Points, in no order, along strands that fork and pass close to each other.
Points whose rows are less than 59.6 apart are linked; no others are. Some points are linked to none.
Q_35: [ -8  -7  15  -8 -22  14  14  -2 -16  33   0   8  26 -28   0  23  -4  22
  14   9  16  17  16  23  -1  19   9  12 -16  -1  -6  11  -2  14 -28  -7
  15]
Q_328: [ -3 -17 -14 -11  13  19  -3  18  23  20  -8   1  -9   6   5   5  -9  18
  -7   4  -9  29 -14  -1  -5  11  -4   4  -2 -10 -27 -19  12 -15  20  -8
   3]
Q_534: [ -3  32 -11   8  -5   1  -3  13   3   1   7 -24 -23  31 -10  -8   9 -12
 -16  -7   5 -12   3 -13  -2  -7 -10  -3   1   0  -2  -6   4  11  42   6
  -8]
Q_229: [  3 -21   3 -10   9  11   7  -3 -14   1   6 -11   0   0 -17 -15  -6 -15
 -21  -4  13  15  18 -12 -13   3  22  21   0  12   7 -14  14   6  11   4
  -4]
Q_53: [ -9  14  -6   1   5  16 -11  32 -10 -17   6 -11 -21  18  -7 -14 -10 -17
 -12  -5  -2  -5 -21  -9 -12  -3  -8 -22  -1  -1  -5   4  15   3  15  18
 -10]
Q_737: [  7   5 -14  12  -2  -8  -4 -20  22 -18   2   7  -4   9  -5  10 -12  -9
   8  -9 -18 -18  -4 -23  -7  -2   2 -15   8   4  -3  -4 -15  -7  -2  -9
 -14]
Q_976: [ 22 -11 -12   9   0  -5 -22 -19  -6 -19 -10 -17 -11  -4   6 -20 -24 -12
  -8   1  -2 -16   9 -16 -29   1   5  -2  -8   6   6   1 -18  -1  15   6
 -20]
Q_423: [-25  42   0   5 -12  -9   8  36   0  -6   7   4  -4  25 -12  -2  10 -10
   5   0 -19  -3 -14  -7   6 -17 -11 -15  16   4   6  -3  10 -12   5  -6
  -2]
Q_701: [ 17 -20  14 -13   3  -7   6 -16 -14  -1  -5   6  16  -9  11  -7  17  15
  20  22   3  13  16  -6  26   1  33  15  -4  -6   2 -11  -1 -31 -22   2
   7]
Q_896: [ -2  14  -4   6  -8 -10   6  -2   7  -6   6 -27  -8  10 -10 -14  12 -17
 -26  -6  19 -16  -3  -8   2 -15  -6   4   1   9  -2   8  10  24  30   5
  -1]
Q_506: [ -6 -10  -2   3   6  13  -5  -5  -3   8   2   3  -3  -3  17  11 -10 -11
  -3  -1  22 -13  -7  18  -9  13   7  -9 -21 -10  -8  19  -1  27  -1   9
   4]
Q_901: [ -4 -13  10   0   8  17 -12   5 -20   3  -2  -6 -20   2  17  -6 -21 -11
 -13   3   4   2  -8   7 -21  10 -11  -7  -1   6 -20   5   0  19  13  -7
  -4]
Q_501: [-21   1   2   3  14   2  23  15 -10  14  -3   3  11  -4   7  11   7   1
   8  -2  -7  27  -4   1   6 -29 -18  -5   1  -6  -5  16  18 -22  -9 -25
  10]
Q_621: [ 11  -8 -18  -2   6  -6 -18  -5  27 -23  -5  16  -8   4   2  -5 -11 -14
   4   1 -23 -20  -9 -26  -9  12   9 -20   7  -2   4  -8 -14   1   2  -2
 -21]
Q_274: [ 22  23  -8   7 -28 -16 -17 -21   7 -22  -9 -12  -2   6 -30 -25   6  -6
 -16 -18   0 -39   9  -7   4 -16 -22  -2 -14   3  18   4 -10  16  10   6
 -15]
Q_653: [  5  18   5   3  -4   3  -5 -19 -19  11   4 -11  12  16 -21  10  -2 -17
  -6  -8   2 -13   8  -7   6   2 -28  -9 -15   5 -13  30 -24   9   0 -11
 -14]
Q_595: [ 14  19  -5   6 -22   8 -30  10 -25 -12 -11 -17 -17   5  -9 -32  -2  -9
 -23  -7   6 -23  -2   1 -14  -8 -24  -8 -16  -2   1   9  -3  36  23  14
 -18]
Q_998: [ -3   8  14   7 -12  11  -7   8 -30  15  -4 -21  -5   6   1   0  -9 -18
  -2  -4  11 -21 -16   9 -17   8  -6   5 -20   3  -2  25 -14  40   5   5
   0]
Q_362: [ 19  11   5   8 -14 -24  24  -4  21 -15  14  -6 -11 -15  -5  18   7  17
   2   7   1   1  14  -7   7 -31  24  18  33   1  14 -30  11 -16   0   7
   3]
Q_563: [  2  -8   3  -3  19 -15   0   6  21 -23  -3  -3 -11   1   6  -4  -2  -4
   4   1 -10  -3 -13  -3   3   1  25  20  19  -2  22 -17  10  -4  -8  15
  14]
Q_929: [-27 -15  -3   1   9   9   8  14   6  14 -13  13  15 -28  19   3  24  23
   4   3  -4  35  -1  21  10 -18  -8  -9 -10 -20  -6  10  26 -19 -15  -4
  16]
Q_474: [-15   3   9   1   6  -1  -7  17 -15   7  -7  19  -7  25  24 -10  10  -2
  26  10  -6  -9 -28  19   4  16 -14 -24 -12 -12  -7  15   0   5   7   0
   2]
Q_294: [  3  13  16  -2  -4  -3  20   0 -10  17   7 -12  10 -20   6  33  -8   5
  12  -5  19  -4   6  24  10   0 -11  11  -3  -3  -5  30 -11  24 -20   1
  10]
Q_973: [-22 -33  -4 -15  11  15   8   9   6   6 -10   8  23 -17  -2  -9   6  16
   5  14  -8  36   2  -8  -6  -7  19   6  -8   3  11 -16  14 -34 -22 -10
  15]
Q_900: [ -3 -33   1 -14  13  13  -7 -14   0  17  -7   9  -1  -3  15  -3  -9   0
  -6  11  10  12  19   4 -21  30  13   7 -15  -4  -4  -8  -6   9  13 -12
  -7]
Q_696: [-10  -9   2   6 -12   8   2   2 -28  18  12  -1  10 -19  -3 -16  14  36
  -8   4  30  21  14  18  -1  12   8  20  -5   9   4  -7  20   2  -4   8
  26]
Q_74: [  4 -17  -5  -5   0   9   4  10 -11   5   8  -9   3  -8 -18 -23  13  30
  -9   2   7  27   9  -4   4   3  23  32  10   7   8 -25  20 -17   0  16
  19]
Q_811: [ -6  44  -2   4 -27   2 -10  11   3 -22  -9  25  -9  20  -9  -5   8  -5
  -5  -5 -24 -13 -12   7   3   0   1 -40  -9  -3   1 -11  -8 -12   4  12
  -5]
Q_368: [-10  17   6  13   5   1   2   8  -8   6   7  -3 -21  22  19   5   3  -6
  -6   1  16  -7 -14  13  -2  -6  -8  -4  -7  -5  -3  11   5  13  18   9
   8]
Q_300: [  0 -13 -18  -7   4   6   0   9  31  18  -8   5  -1  -8   3  -3   7  35
  -8  11  -4  36  -5   5   4   7   7  17   0  -7 -20 -21   9 -18   8   4
   8]
Q_402: [  4  -4  11   9 -17   1  10 -11 -16  11  14 -15   3 -19   4  -1  12  11
 -13 -14  29  -6   7  24   9   1  12  22   8  16   7   0   8  29   1   6
  27]
Q_41: [  3  -9  11  -5  -8  -7  20 -16 -17  12  12   2  21 -28  12   1  -1  21
  12  13  27  18  23  17  13  -4  10  11  -3   5   4   8  -2 -13 -22   5
  10]
Q_268: [  7  -7  22  -8 -19  11  10 -16 -15  21   2 -20  13 -22  -7  18 -11  -1
  -1  -7  17  -3  10  16  -4  19  17  22 -13  19   9   8 -18  25 -15   1
   9]
Q_921: [ 16  32  -7   4 -40   0 -13   0   0 -28 -12   6   3  12 -30 -26   8  -3
 -25 -17  -9 -29   6   5   7 -13 -15 -14 -19   3  11  -7 -10   6   4  14
  -9]
Q_21: [-11  -5  18  -2   9  -7  12  13  -4  29  -6  17  10 -10  29  28  12   8
  30  12   4   4 -15  32  10  -4 -19  -7 -12 -30 -12  29  12   8 -14  -7
   6]
Q_910: [  4  33  -1   3  -8 -33   3  -3  23 -31   0  11   2  -1 -17   4  -7 -11
  10  -1 -14 -23  -1 -10   2  -8   4  -7  11   1  25  -2  -8 -14 -19  12
 -14]
Q_617: [-14  -7  17  -9  11   2  13   6 -10  22   0  -2  20 -23  11  33  -5   5
  25   4  13   6   3  31  14   8 -17  -1 -11 -17  -8  32   2   8 -28  -1
  12]
Q_557: [ 18  18   0   6 -20 -15 -11 -25  -2  -3  -8 -25  -2  -2 -22 -19   5 -10
 -16 -15   8 -34   3   1   4  -8 -24   9  -7  10  14  17 -16  32  18  -2
 -10]
Q_118: [  8 -21  -9  -7   4  -7  15 -12  14   8   2  14  17 -13   2  16   1   6
  20  12 -15  18   8 -19   9 -14  20   6  11  -2  -3 -10  -1 -32 -24 -18
  -3]
Q_429: [ -1  21 -19  17 -21  -2 -15  -3  17 -14   4   2  -4  17 -19   8  -5 -10
   5 -16 -23 -28   2 -26 -18  -7  -2 -18  14   9  -3 -11  -8   2  11 -13
 -18]
Q_189: [ -4  11   0  12  -1   3  -8   1 -20 -14   0  -2   0  17  -1 -15 -14 -16
  -1  -6  -6 -12 -16   1  -1   0 -21 -22 -14   9  -6  20 -14   2  -3   2
  -3]
Q_689: [ -9  -9   4   4  12   4   5  -5  -7  18  -8  17   6   4  21   6  -3   1
   8   3  -6   6 -13  13  -4   9 -19  -1  -5  -4 -18  15  -8   8  -1 -26
   9]
Q_216: [ 13  -5   1   2   3 -15  12  -6   8  -6   5   4   1 -17  13  -5  12  25
   3   8  12  18  12  13  14  -8  21  21  16  -3  10 -11  11 -13  -9  13
  15]
Q_948: [ -1 -37  17 -10   4   5   4 -21  -5  16  -9  18  24 -22   2   2   5  14
   6  11   1  21   9  15   6  18   2  13 -11   1  -4  -3  -6  -3 -30 -14
  14]
Q_252: [ -9   1  19  12   8   7  -5  11 -28  26   0   7 -14  23  20  12  11  -3
  28   2   1  -7 -34  16  -2   3 -13 -11  -5 -14   0  20  -2  17  -3   3
   4]
Q_781: [  7   1 -16  10   4   6 -11 -19  20  -9   6 -15 -30   5   9   5  -4  -1
 -15  -9   8  -8  15  -6 -10  -3   9   3   9   1   5 -17  -3  11  27   4
  -4]
Q_790: [-12  -4  19  -1  11  10   5   3 -21  30  -8  12  10   6   5  22  -3  -6
  16  -1  -5  -5  -9  13  -3  25 -20   1 -15 -10  -8  27 -14  24 -11 -20
   8]
Q_719: [ 11  -1 -18   7  -5  -2 -19  -6   8 -13   0 -35 -10   3 -21  -7  -4 -20
  -3  -7  -7 -18  15 -34 -28  -9  14  10  12   8  11 -18  -1   3  29   8
 -26]
Q_121: [-17 -11  -3  -8  21  -1  15   5   3   7  -9  13  21  -8   3  13  -6  -6
  12  -7 -14  18  -4  -9   7  -5 -16 -12   0  -1  -3  18   6 -27 -20 -31
   4]
Q_879: [-21   4  15   3  20  -1  15  10 -27  12  -5   4   9   7   5  11   8  -7
  18  -7  -8  13  -8  13  13  -8 -34 -10  -2 -12  -1  32  10  -7 -15 -15
   7]
Q_945: [-13  41 -13   9 -15 -14   4  21  26  -2  14  -6  -9  17 -23  15   4  -6
  -6  -3  -4 -12   2 -21  -9 -11   1   5  21   5   5 -12   9   1  23   0
  -9]
Q_204: [ 13 -27 -12  -8  18   2 -14 -10  23 -11  -7   7 -12   1  17  -7  -7  -7
  -2   4  -9   0   1 -18  -8  13  14  -5   9  -4  -5 -13   0   6   6  -5
 -13]
Q_257: [  0  -3  -7   7 -15  16   8  -7 -13  11  19 -11  -3   0  -4  -4  17  15
 -26  -5  25  15  21  -5   9  -4   7  15   6  12  -7 -15  16  10  11   2
  12]
Q_390: [-21  35   1   2  -5 -21  10  22   9 -14  -2  16   6   5   3   3  -3  -4
  13   0 -24   1  -6  -2  10 -11 -20 -18  15   0   5   5   5 -18 -12 -13
  -2]
Q_992: [ 12 -13  -8   7  -5  14 -12 -27  -6   5   9 -20 -17  -6  13   0   1   2
 -16  -6  19  -1  22   1  -8   3  18  12   4  12   3 -21  -8  15  22   2
   2]
Q_449: [-16  12   2 -11   7  -4   5  16  -8  -5  -6  17  13   8   6   1   5  -8
  25 -10 -25   1 -17   2  24   7 -30 -39  -6  -3   1  24  -9 -25  -8 -16
  -1]
Q_989: [ 25 -16  -7  -6   6   8 -11   4   6  -9   3 -31 -29  -1  -7  -1  -9   4
  -8  -6  -2   1  12 -20  -8   4  31  22  23   2   7 -36   2  -5  21  19
  -4]
Q_413: [ 27  26   0  11 -14 -28  -5 -25   9 -24  -4 -10   8   6 -30 -14   1  -4
  -1 -15  -5 -29   8  -7   7 -10 -13   4   4   8  17   9 -17  -4  -1  10
 -14]
Q_537: [ 13  13   6   5 -21  19 -25   8 -40  -4 -12  -5  -1  12 -14 -23   1 -17
 -11  -9  -4 -27  -6  -1  -3   2 -27 -16 -22  -3  -6  18 -21  32   5   3
 -21]
Q_590: [ -1  -7  14   2  -3  20   6 -21 -21  21   7   2   6   0  -3  22  -4 -11
 -13  -9  17   3  13   5   1   3  -3   4 -11   7 -10  13  -9  18  -8 -18
   2]
Q_131: [ 12 -28  12 -11  20  -2   1 -32  -3  -2   0   0  14  -8   5   6 -10  -6
   8   5  10   0   4   2   9  16  14   3 -10   5   2  10 -20  -2 -24   5
   2]
Q_906: [ 17  -3  -8   2  14 -16   7 -19   4   0  -3   3   6   9  -4   1  -4  -6
   9   0  -1   0  21 -15  -6   3  21  25  11  -6  10  -4 -12 -11   5  -9
 -10]
Q_412: [-21 -34  -1 -18  18  18   6   9   5  13  -9   5  14 -10   7 -11  -1  12
  -1  18   7  32  -3   9 -13   6   7  -1 -18   2 -10 -12  18 -19  -2 -12
  13]
Q_244: [ 13   6  12   1   1 -14  26 -16   0  -8  17 -14   5 -17  -8  12  -1   0
  -5 -10  11   7  20   0  23 -30 -18  11  20   5  -1   8   7   5 -16  -5
  -1]
Q_122: [ -4 -29  -5 -18  21  22 -13  18   7  15  -8   8 -12   2  18  -1  -5   8
  -7   4  -3  18 -14   4  -9  22  -6 -10  -5 -14 -28  -7  20   2  22 -10
  -2]
Q_49: [ -3 -21   7  -7  -7  22  -5  -6 -22  14   8  -4  -4  -3  -8 -13   2   9
 -26   0  20  26  26   1 -12  12  17  18  -5  12  -3 -21  16   5  12   2
   9]
Q_132: [  5  17   3  -1   8 -10   8 -21  -8   5   6  -3  17   6 -14  14 -15  -7
   7  -5  -2  -4   9  -5   6   0 -27 -11   2   4 -14  28 -22 -10  -7 -15
 -10]
Q_212: [ -3  32   4   5 -17  -7  -7  -3   9 -29  -9  27   0  13   2  -7   3  -7
   1  -1 -19 -13 -13  11  14   6 -19 -38  -8   0   0   6 -10  -8 -11   6
  -3]
Q_236: [ 13   0  14  -8  -3 -12  22 -14 -13  13  16  -8  15 -30   6  15 -12  13
   7  -1  27   3  21  26  16  -6  -2  17   7   4   4  16  -8  10 -21   9
   5]
Q_894: [  6   7 -24  14 -14   6 -25   4   8 -16  -1 -16  -9   9 -16  -3 -14 -12
  -1 -13 -20 -24   7 -36 -32  -5   3 -10  11   7  -2 -16  -7   4  20   2
 -27]
Q_772: [  3  -9  16  -5 -24  13   5 -19 -21  24   5 -27   5 -16  -8   5   0 -18
 -18  -4  27  -4  19   7  -9   6  12  17 -14  22  12   0 -14  32  12  -4
   3]
Q_513: [ 24 -20  23 -16  11  -5   9 -31 -17   3  -4   1  16  -6  -5   8   0   1
  14   7  10  10  20   3  17  11  22  20  -3  -1   9   2 -18 -17 -20   2
   6]
Q_578: [-22 -16   6   3   5   6  14  -1  -8  12   4   4  19 -21  14  19   4   9
  12   2  20   7   9  33  12   2  -2   2  -9 -13  -4  21  16   8 -22  12
  25]
Q_114: [ 25  21 -12   7 -34   9 -26  -5 -10 -22 -16  11   0   9 -15 -21  -5   3
 -20 -17  -7 -31   5   9   3   0 -30 -15 -29  -8   4   4 -23  10  -4  14
  -9]
Q_342: [  9  -5 -14   0   8  -4   9   3  12   5   6  -3   5   5 -18   6   4  -2
   4  -2  -3   3  14 -23  -7 -13  32  36  24  -2   8 -18   1 -10   5  -4
  -4]
Q_877: [  4  12  -6  -1  -7  16 -12  11 -15  -8  -5  29  -4  20   6 -17   0  -5
   7  -6 -20 -14 -22  -3   2  15  -9 -45  -9 -10 -14   6 -11  -5  16  -6
 -14]
Q_509: [-24  29   6   8   7 -10  19  34  -5   1  10   0 -10  18   3   8  15  -5
   4   5  -3  13 -14  -2   5 -26 -19  -8   9  -7   7   9  23 -15   5  -3
   7]
Q_248: [-12  31 -19   3 -14   7  -8  34   9   4  13 -18 -14  29 -21   6   0  -8
  -4  -3 -10 -11  -7 -25  -7  -3  -5  -6  14   6  -6 -15   3   0  34   5
 -13]
Q_191: [ 24  -8   4   7   4 -11   5 -20   3 -14   4 -22 -10   2  -7 -11   0 -11
  -5  -8   4 -14   4 -10   1 -15  28  19  11   8  18 -13  -2   0  11   9
   4]
Q_853: [ -6  48   7   8 -12 -24  22   3   9 -21  13  -8  -2   1 -14   7   4 -16
  -6   1   3 -11   4  -7   8 -29 -18 -14  10   4   6   9   7  -2   1   5
 -10]
Q_669: [  1  31   6  12 -16  -2 -10  -1 -13 -17  -3   8   2  16  -1  -7  -1  -2
   2  -7  -7 -17 -17  16  16  -3 -28 -26 -17   2  -4  22 -21   0  -9  11
   0]
Q_354: [-12 -10  -9  -1  12   4  16   1  -1  -2  10  -7   8   2  -6  -4  -7  -9
 -12   0  12  14   5  -6  -3  -9  15  15   7  10   4  -3  13  -9  -4   1
   9]
Q_291: [ -4 -14   5   4  15   2  -1 -11  -8  -3  -9   5   0   1  12  -9 -18 -10
  -4  -1  -4   0  -5   5 -12  13  -9   4   0  11 -10   8  -5  13  -3 -16
   4]
Q_104: [ 21  11 -14   5 -27  26 -23   4 -30 -14 -14   9  -2  12  -8 -23  -1  -8
 -16 -16 -18 -22  12  -1  -7   1 -24 -28 -19  -8  -8   6 -27  12  16   1
 -25]
Q_383: [-16 -12  15  10   8  21   4  11 -31  31   6   1  -6   9  14  22  15   1
  13   4  12   3 -18  21  -4  -1   0   1 -10 -16  -9  15  15  14  -4   5
  17]
Q_436: [  3  -5 -12  -8   1  13 -11   8  -9 -10  -8  20  -1   8   8 -16 -15  -9
   4  -3 -24  -7 -12 -19 -12  24 -10 -37   0   1 -17   4  -9  -3  21 -17
 -18]
Q_604: [-12  -1 -11   3  12  11   8  17   9  -3  10  -4  -9  13   0   1  -5  -5
 -11  -7   3  10  -8  -7  -6  -6   4   4   9   1  -7  -4  16   0   9  -1
   7]
Q_878: [  4  14 -11  12  -2   1 -19 -12  20 -17  -1  -4 -31  12  10   4 -11  -5
 -16  -3  -1 -17  -6  -7 -13  -1  -5 -21  -3   0  -1 -10  -3   7  23   7
  -6]
Q_67: [  6 -43  -6 -16  23   1  -3   0  20   2 -10  13   6  -5  14  -9   8   3
  -1  14 -13  16  -4 -12  -2  11  19   9   1  -2 -10 -21   9  -5  -7 -11
  -4]
Q_727: [-22  -9   0 -12  21   2   5  13  -1   7 -13  16  13   0  12   5   1 -12
  22  -8 -14   8 -24  -5  12   4 -21 -35 -10  -2  -3  24  10 -24  -5 -28
   3]
Q_942: [-16  31  -8   2  -2 -11  13  32  35  -1  16   3 -15   5 -10  26  -3   6
 -11   5  -1   5  -5  -9  -6  -4   0   6  19  -5   7 -15  14 -12  10  10
   7]
Q_958: [ 20 -20   1  -5  21  -8  -6 -27   7 -19  -7   2   8   3  -3  -3 -15 -14
   6   4  -9 -12  -6 -15   7  13  -2  -4  -7   0   5  12 -21  -6 -19   6
  -9]
Q_847: [ 11  22   4  11  -7 -33   6  -3  24 -19   1  -2  -5   4 -10  16   0  -5
  20   3 -16 -25   2 -20  -7 -17  20  14  29   0  19 -13  -7 -13  -5   4
  -8]
Q_303: [-17 -16  -8  -8  17  -8  -3  12  24 -13  -3  13   5  -1  13  -4  -7 -11
   8  -2 -23   1 -20 -11  -1   9  -3 -13   7   2   3  -2  10  -6 -11 -13
   1]
Q_944: [  7 -45   7 -17  15   0  -3 -13   8   7  -9  19  17 -14  15 -12  27  15
   5  18  -8  18   1   4  14   7  16   9 -10  -4  -8 -13   7  -4 -28 -10
   4]
Q_359: [ -4  28  -3   8 -21   9 -15  27 -10 -27   1  -5 -13  21 -15 -24   0 -13
 -18  -3 -11 -17 -18  -7  -6 -13 -12 -26  -9   3  -2  -3   5   5  10  17
  -9]
Q_237: [  2 -21   8 -10  17 -10   8 -23   7   6  -2   8  18 -17  15  12   0   3
  11   6   1  12   8  13  18   7  -7   4  -3   1  -5  12 -12  -5 -30 -11
   3]
Q_297: [ -6 -21  -4  -2  11   5  -6  -6  12  20  -9  20   4  -9  22   1  11  16
  -4   7  -6  21 -10  14   4   5  -5   3  -4  -4 -24  -2   8   6  -3 -21
  14]
Q_48: [  0  43   6   7 -36  12  -8  22 -10 -20  -3  11 -15  32 -22 -14  25  -8
 -12  -5 -17 -17 -11   3   7 -16  -4 -30  -7  -4   6 -15  -3  -2  11  22
  -8]
Q_136: [-17  16  -5   3  10   3  -4  22   3 -10   2   4 -16  26  10  -3  -4  -8
   0  -2  -5  -2 -22  -2  -2   3  -7 -21   0  -6  -5   3  11  -5  13   6
   3]
Q_393: [-20  21  -5   0  -3 -22  -3  18  37  -9  12   9 -11  -4  -7  30  -4  -4
   1  15  -4 -12 -13 -12  -8  -3  14  -6  23   5  17 -24   1 -14  -7  14
  -1]
Q_751: [ 12 -14  -6  -7   7   5  -9  -6  -9  -3   1 -29  -9   1 -17 -14  -6 -24
 -15  -4   4   1  23 -23 -26   1  22  18   6   7  11 -16   0   4  26   1
 -22]
Q_475: [  2   8  12  -3  -4   4 -11   9 -18  -2  -5  33  -2  21  15 -12  20  -2
  26   0 -19 -10 -30  18  20  13 -14 -47 -14  -8  -2  12 -14  -5   3   2
  -8]
Q_270: [-16 -10  13   5   8  23  12  13 -33  26  12  -9  -8  15   4   8  14  -5
  -7   6  16  18 -10   8  -2 -11  -5   3 -11  -3 -13   6  15   8   9  -1
  16]
Q_166: [  0   7 -10   9   5  -7  13 -15   9  -4   6   4   9   4  -5  13 -11 -12
   5  -4  -5  -2   6 -17   2 -11  -6  -6   7   6  -5  11  -6 -15  -8 -18
  -8]
Q_315: [  2   3  -7   0  15 -13  -5 -13  21 -26  -3  14   5   2   0  -6  -8 -14
   5  -7  -4 -16  -7   0   8  12 -12 -16  -5  -4   9  18  -8  -1 -20  14
  -6]
Q_819: [ 21  -4  15  -3   0 -11   0 -28 -10   9  -2 -22  11 -16 -10   7 -12  -7
   0 -13  17 -20   7  14  -1  11  10  24  -6   8  22  18 -29  22  -8   9
   0]
Q_397: [  5 -12   4  -3  -5  -9  13 -11  -7   6   0  11  20 -35  15 -13  10  36
   9  16   8  29  16  14  14 -13   6  15   2  -7   1  -7   6 -15 -26   4
  10]
Q_524: [ -3  11   1   3  10 -18  14  -9  17  -5   3  11   1  -1  16   6  -5   0
   3   1  17  -2   5  17   5  -3  -4   4   5  -8   2  15   3   6  -3   3
   2]
Q_470: [-10 -16  20  -7 -13  11  10  -9 -18  26   1   4  15 -13  -1   8  -9  12
  -4   4  23  13  17  23 -14  19  14  21 -17   7   5  -2  -6  15  -7 -10
  15]
Q_125: [ 26 -21  -3  -4  -1  16 -12 -17  -8  -3   6 -18 -20   0   8  -8   2  12
  -7  -1   9   5  23  -9   3   8  34  18   7   4   9 -32   3  -4  12  18
   4]
Q_430: [-23 -11 -13   3   3  18   5  23   8   9  -6   5   8 -24   6  -1  16  30
  -7   2 -10  45 -11   5   4 -16   1  -1  -1  -7  -8  -9  24 -28 -11   5
  24]
Q_565: [ -1  23  19   3  -1  -3  10   4 -15  22  -3  -4   1   5  10  25  -6  -1
  22  -2   3 -13  -9  16   7   8 -22   3  -6  -9 -11  33 -20  28 -16  -8
   1]
Q_553: [  7  19 -11   2  -6  13 -29  18 -20 -10  -8 -18 -26  10   2 -27 -13  -3
 -17  -6   4 -14  10   3 -23   6 -15 -12  -5  -6  -1   4 -10  19  36  14
 -25]
Q_245: [  9 -23   6  -2  -2   2   2  -7 -19   2   5   1   6 -16   5 -21  10  23
  -1   0  18  14  12  12   7   9  28  24   4   6  10 -13  15  -4  -7  15
  23]
Q_223: [ 16  10  11   4  -5 -16   5 -25  -2   0   1 -23   6  -7 -15  -4  -1  -9
  -9 -14  22 -25   0  10   9  -4 -12  16  -2  13  14  23 -16  23   3   2
  -3]
Q_335: [-18  -8   6   4  10   2  22  -3 -10   5   6  -8  16  -5   1   4  -1  -6
  -4  -2  11  19   4   7   9 -15 -12  10  -1   9  -5  12   8 -12 -15 -12
  16]
Q_167: [ 13   4  -5  12  -5  -6 -15 -16  -4 -19  -2 -14  -2   3  -2 -21 -22 -10
 -11  -4   1 -19  -7  -3 -13  -4 -14  -6 -12  16  -1   7 -15   4   2   4
 -10]
Q_709: [  0  -3   2  -8   9  15 -17  16 -23  -8  -8  -1 -19   4  11 -20 -23  -6
  -5   5 -10   3  -5  -7 -28  19 -13 -26   2   0 -22   9  -4   8  24  -9
 -22]
Q_556: [ 14 -18 -14  -9  12   4 -12   8  26  -8   0 -10 -26  -1   3   7 -16   4
  -2   3 -14   4  -2 -22 -10  11  20  10  22  -1  -5 -29   3  -4  12  10
 -10]
Q_201: [ -7 -22   2   0  -2  14   0 -11  -1  13   5  11   9 -15  21  13   3   7
   4  -1  21   0   5  25   8  15  14   1 -10  -7 -10  10   7  22 -17   5
  14]
Q_341: [ 15  19  16   1   6 -21  11 -24   3 -13  11 -17   6 -10 -20   9  -2  -7
  -4 -11  11 -10  10   7  19 -16 -31   8  14   7   4  22  -6  16 -14   2
  -6]
Q_742: [  3  22 -17   8  -3 -15  16   4  20   2  11 -12  -3   9 -16   6   3  -4
  -3  -7   1  -4  15 -17  -8 -17  12  20  24   1   8 -11   7  -1  20  -4
  -9]
Q_764: [ -9 -16  -3 -14  25  10 -11  30   6  12 -10  17 -16  11  19   0  10   1
  10   2 -18  13 -37   1   2  16 -13 -25  -9 -15 -19   0  27  -9  23 -11
   1]
Q_640: [ -8 -18  12  -7  -5   8   8  -6  -7  29 -11  20  25 -30  12  13   9  22
  12  13   2  21   6  27   2  11  -5  11 -16 -11 -19  11  -1   9 -26 -19
  13]
Q_407: [-24 -26   0  -6   0  11  -3   4  -3  24 -13  16  26 -35  11 -12  29  37
   6  17   6  33   5  23   8  -4  -3 -12 -23 -10 -11   7  22 -13 -22  -3
  14]
Q_360: [  0 -13  -6  -5  -1  -9 -23  24  30   6  13  -7 -17   2 -10  33 -16   4
  15  19  -8 -14 -15 -17  -6   3  18  20  23   4  12 -40 -12 -15   3  22
  -3]
Q_320: [  3 -18 -19  -8  -3  12  -3  12  17   9   8   8   3  -9   0   7   5  20
   6  13  -4  21  -1 -20   7  -3  36  12  12  -1   1 -31   8 -27 -12   8
   6]
Q_326: [ 23   3   4   5  -5 -20  11  -9  22 -14   1   4  -6  -7   2  22   2   6
  22   9 -15  -6  11 -15  12 -24  28  18  30  -9   9 -20  -1 -16 -12  -1
  -1]
Q_740: [-13 -44  10 -21  12  17  -2  -5   2  18  -6  15  11 -11  15  -4  -4   5
   1  22  14  13   4  15 -16  25  10  -6 -26   2 -14  -5  12   6  -2 -11
   2]
Q_299: [  5   4  -1  -1   6 -18 -13  11  28 -26   0  -4 -20   4  -6  -4 -11  -8
   2   7 -11 -19 -16 -16 -10   1  28   9  18   2  24 -23   1  -4   4  22
  -1]
Q_538: [-25   6  -9 -16   9  -6  -9  41  40  -2  -2  12 -12   6   5   5  -5   2
   1   6 -20   9 -30   1   0  21  -9 -12   4  -7  -4 -16  19 -10   9   6
   1]
Q_844: [ 26  10 -12  10 -16 -13 -12 -14   0 -32  -9   0  14  10 -30 -20 -12  -6
   8 -13 -22 -30   1 -19  -3   1  -4  -5  -5   9  10  -2 -25 -15  -9  12
 -16]
Q_805: [-10   7 -10   0  -3  -9 -15  26  31 -13  11  -8 -17   4 -16  14 -18  -5
  -2   6 -10 -16 -15 -21 -15   0  10   6  24  10  13 -29  -1  -3   6  16
  -3]
Q_645: [-11  21  -7  -1   6 -25  15  17  26  -3  -2  21   2  -9  10   9  -1   4
  10   8 -17  13   1  -1   1 -14 -10  -1  16 -12   4   1  14 -16  -8 -15
  -3]
Q_453: [ -1   5   0  10  -5  13   0 -20 -15   8   6 -13  -2  14  -8   1  -3 -20
 -15  -8   9  -9   8 -11  -5  -7 -11   0  -8   9 -11  13  -9  17  13 -18
  -9]
Q_994: [ -1  -8  -8   6   3  -2   2  -3  21  13  -2   6 -11  -3  24   4   7  25
 -11   7   9  19  -2  19   3   6   3  13   4  -4 -15 -14   7   3  12  -2
  17]
Q_786: [  3  17  -3  -1  10 -23   6  -4  13 -29  -1   3  16   1 -18  -4 -10 -14
  10 -14 -12 -13  -2  -9  15   0 -10  -6   8   4  20  19 -12 -11 -26  10
  -7]
Q_613: [ 20  -2   5   0 -12   1   3   3 -27   3   9 -12   2  -3 -14 -15  25  25
   0   4   1  10  11 -23  18  -9  41  32  17   7  12 -28  16 -23   1  12
  17]
Q_92: [ -2  31   0  13  -8   2 -12   9 -13   8   1 -11 -27  37   8  -7  10  -5
  -9  -2   5 -15  -8   5  -4  -2 -14 -10  -6  -7   1   1 -11  14  34   9
  -8]
Q_913: [-16 -30   3 -14   4  10   2  -4  -3   9 -17  19  34 -31  -3 -18  22  29
  11  16  -4  40  11   4   6   0  11  -3 -17  -6   4  -6  13 -32 -35  -6
   6]
Q_641: [ 13 -26   1 -10   9   1  -1 -26  -3  11  -9   5   1   1   8  -6  -5   1
   4   8   9   9  26  -4  -9  17  30  21  -4  -1   8 -14 -11  -8   9  -9
  -6]
Q_488: [ -7  11   1   8  -5 -10  19   5  15 -10  13 -20  -6  -1  -9  -3  16 -10
 -21  -3  16  -2  -1  -5  10 -23  -3  11  16  11   4  -3  20  15  12   2
  14]
Q_504: [ -4   0 -10  -1   8 -21  18   7  30  -7   3   9   2 -16  11   5   5  13
   2  11  -4  20   2   6   5 -17   9  13  19  -6   6 -13  13 -22 -11   2
  10]

A fork is a point with three links. Follow the links from the first point to the second and name the forks in between, in order.
Q_786, Q_844 | Q_131, Q_948, Q_268, Q_223, Q_274
Q_475, Q_201 | Q_689, Q_294, Q_617
Q_910, Q_906 | Q_131, Q_948, Q_204, Q_737, Q_229, Q_354, Q_136, Q_534, Q_945
Q_268, Q_556 | Q_948, Q_204
Q_896, Q_315 | Q_534, Q_136, Q_354, Q_229, Q_737, Q_204, Q_948, Q_131
Q_204, Q_326 | Q_948, Q_131
Q_772, Q_212 | Q_268, Q_948, Q_204, Q_737, Q_229, Q_354, Q_136

A fork is a point with three links, a tip a point with one. Leave the first point through the second and follow the links. Name the first fork or tip that comes.
Q_689, Q_291 | Q_270
Q_973, Q_412 | Q_945
Q_906, Q_641 | Q_430
Q_976, Q_167 | Q_136
Q_53, Q_359 | Q_976
Q_270, Q_383 | Q_689

Follow the links from the first point to the second, and from the first to the third. Name the last point that the two ways share.
Q_300, Q_270, Q_423 | Q_689
Q_248, Q_501, Q_878 | Q_354
Q_847, Q_537, Q_742 | Q_948
Q_390, Q_328, Q_506 | Q_294
